Points on a hilly landscape, in no order, each with its height.
From any point a climber steps to the highest of the 5 points nearest to it. It stops when none of these is higher. Distance is the straight distance between rows; heights are no part of it.
q155 (h 4.54): [  1  -8  -5   1  -9  -1  13  13 -15]
q764 (h 6.47): [ -1 -25  -8   3 -14 -10  14  19 -17]
q446 (h 6.60): [ 28  28 -11  21  -7  -2  -9   0  47]
q471 (h 0.38): [-16  44  12 -21  28  30  -9  -2  15]
q199 (h 3.67): [-27 -17  19 -11  16  -1 -11 -32  -4]
q422 (h 7.48): [-14  13  16  -7   7  15   5   2   2]
q858 (h 4.24): [ 23  11 -22   8  -6  -9  -3  -3   2]
q836 (h 3.21): [-27  22  18 -20  26  20 -12 -17  13]
q243 (h 4.86): [-27 -19  22  -7   6   2 -11 -22  -3]
q313 (h 1.74): [-16 -28  12  -1  -7   6   2   8  -6]
q524 (h 4.58): [ 11 -23 -20   4 -11 -18   9  10 -15]
q291 (h 2.41): [ -8  38   9 -12  19  23   1   5   2]
q530 (h 2.85): [  2 -40 -14   3  -9 -16  14  20 -20]
q197 (h 2.67): [  5  22  -1  -1   2   7   5   7 -10]
q61 (h 6.10): [-24  -9  22  -9   4  12  -2  -6   1]
q607 (h 0.92): [ 32   4 -18  21 -11 -17  -6  -1  27]
q795 (h 0.28): [ 29  11 -17  22 -10 -10  -7  -4  33]
q96 (h 1.94): [-12   0  14  -4  -2  12   6   5  -7]
q490 (h 2.68): [-14  27  19 -17  21  20  -7  -3  10]
q891 (h 0.93): [-22 -46  16   0  -7  -3   2   0  -6]
q480 (h 4.15): [ 14   8 -16   5 -10  -5   6   4  -7]
q177 (h 5.72): [ 16  23 -10   4   0  -4   3  -3  -4]
q369 (h 1.88): [-23  32  15 -23  33  29  -9  -9  19]
q711 (h 4.25): [-22 -22  17  -5  -2   3  -1  -5   0]
q586 (h 4.39): [-23   8  22 -15  19  15  -8 -18   6]
q667 (h 4.95): [17 38 -7  1  4  0 -2 -2 -3]
q587 (h 3.66): [ 25 -16 -24  12 -11 -23  -1   4   1]
q762 (h 1.93): [-29 -29  19  -9  12  -6 -11 -35 -19]
q115 (h 2.55): [ 15   0 -16  10  -8 -14   1   3 -10]
q253 (h 1.95): [ 26  -2 -20  13  -9 -15  -4  -2   9]
q602 (h 3.90): [ 6 38  1 -5  9  7  2  6 -4]
q644 (h 4.44): [-18  12  21 -12   9  18  -3  -6   6]
q780 (h 6.50): [ 24  28 -12   9  -2  -8  -1  -8   6]
q419 (h 5.47): [ 9 52 -4 -2 16  5  0 -2 -1]
q996 (h 3.37): [-17 -41   7   3  -9  -1   9  14  -9]
q674 (h 5.13): [ -5  26  13 -10   9  14  -1   6   1]
q133 (h 7.63): [-12  23  16 -10  13  19   1   3   2]
q969 (h 5.44): [ 20  19 -18   6  -7  -8  -2  -6   1]
q247 (h 2.32): [ 23 -12 -23  10 -12 -17   3   4  -5]
q619 (h 5.80): [ -6 -34  -6   3 -11  -7  13  23 -18]
q971 (h 5.62): [-16   1  19  -8   5  14  -2  -6   2]
q451 (h 2.45): [-21 -27  17  -4  -6   4  -1  -2  -4]
q376 (h 5.46): [  7 -31 -17   4 -11 -12  11  19 -17]
q832 (h 0.70): [  0  47   5 -10  20  18  -4   7   3]
q749 (h 5.52): [-27 -40  16  -5   5  -3  -8 -23 -12]
q897 (h 2.56): [ -4   1   1   2  -8   7   8  11 -12]
q516 (h 4.13): [-25 -23  20  -5   1   3  -4 -18  -3]
q917 (h 1.08): [ 2 12 -1  2 -6  6  6  8 -8]
q180 (h 1.64): [-12 -10  10  -1 -11   6   6   8  -9]
q776 (h 5.45): [ -8 -24   1   4  -8  -2   9  15 -12]
q695 (h 3.81): [ 22 -41 -25   5 -11 -28   7  18 -10]
q10 (h 0.17): [-1 13  4 -2 -4 10  3  7 -9]
q564 (h 2.71): [ 30 -13 -21  17 -11 -16  -2   0  17]
q73 (h 5.55): [ 27  19 -17  10  -8 -10  -7  -7  14]
q531 (h 3.22): [  9 -10 -16   4 -13 -11   9   9 -15]
q635 (h 6.81): [ 12 -40 -21   3 -14 -27  11  22 -17]
q219 (h 1.63): [-28 -43  16  -2  -4  -4  -7 -13  -2]
q72 (h 3.62): [-20  15  22 -13  19  17  -6 -13  11]
q86 (h 7.25): [ 29 -24 -26  11  -8 -23  -2   8   3]
q475 (h 2.28): [ 32  25 -15  15  -7  -6 -10  -6  33]
q857 (h 0.76): [ 28  39 -14  15   1  -5 -10 -13  26]

For each start below, name the point where the climber stops.
q891 -> q61
q917 -> q764
q607 -> q780
q451 -> q61
q313 -> q764
q115 -> q780
q96 -> q133
q971 -> q133
q897 -> q764
q197 -> q780
q180 -> q764
q836 -> q133
q480 -> q780

Call two points neighbours if one is among the 5 nearest of the other. Go from one point of each pair to the other, from neighbour to neighbour, staying as high as possible. Name the lowest point that can't be avoided.
q61, q133 -> q971
q86, q780 -> q531
q86, q764 -> q695
q133, q419 -> q602
q61, q749 -> q243
q446, q780 -> q73
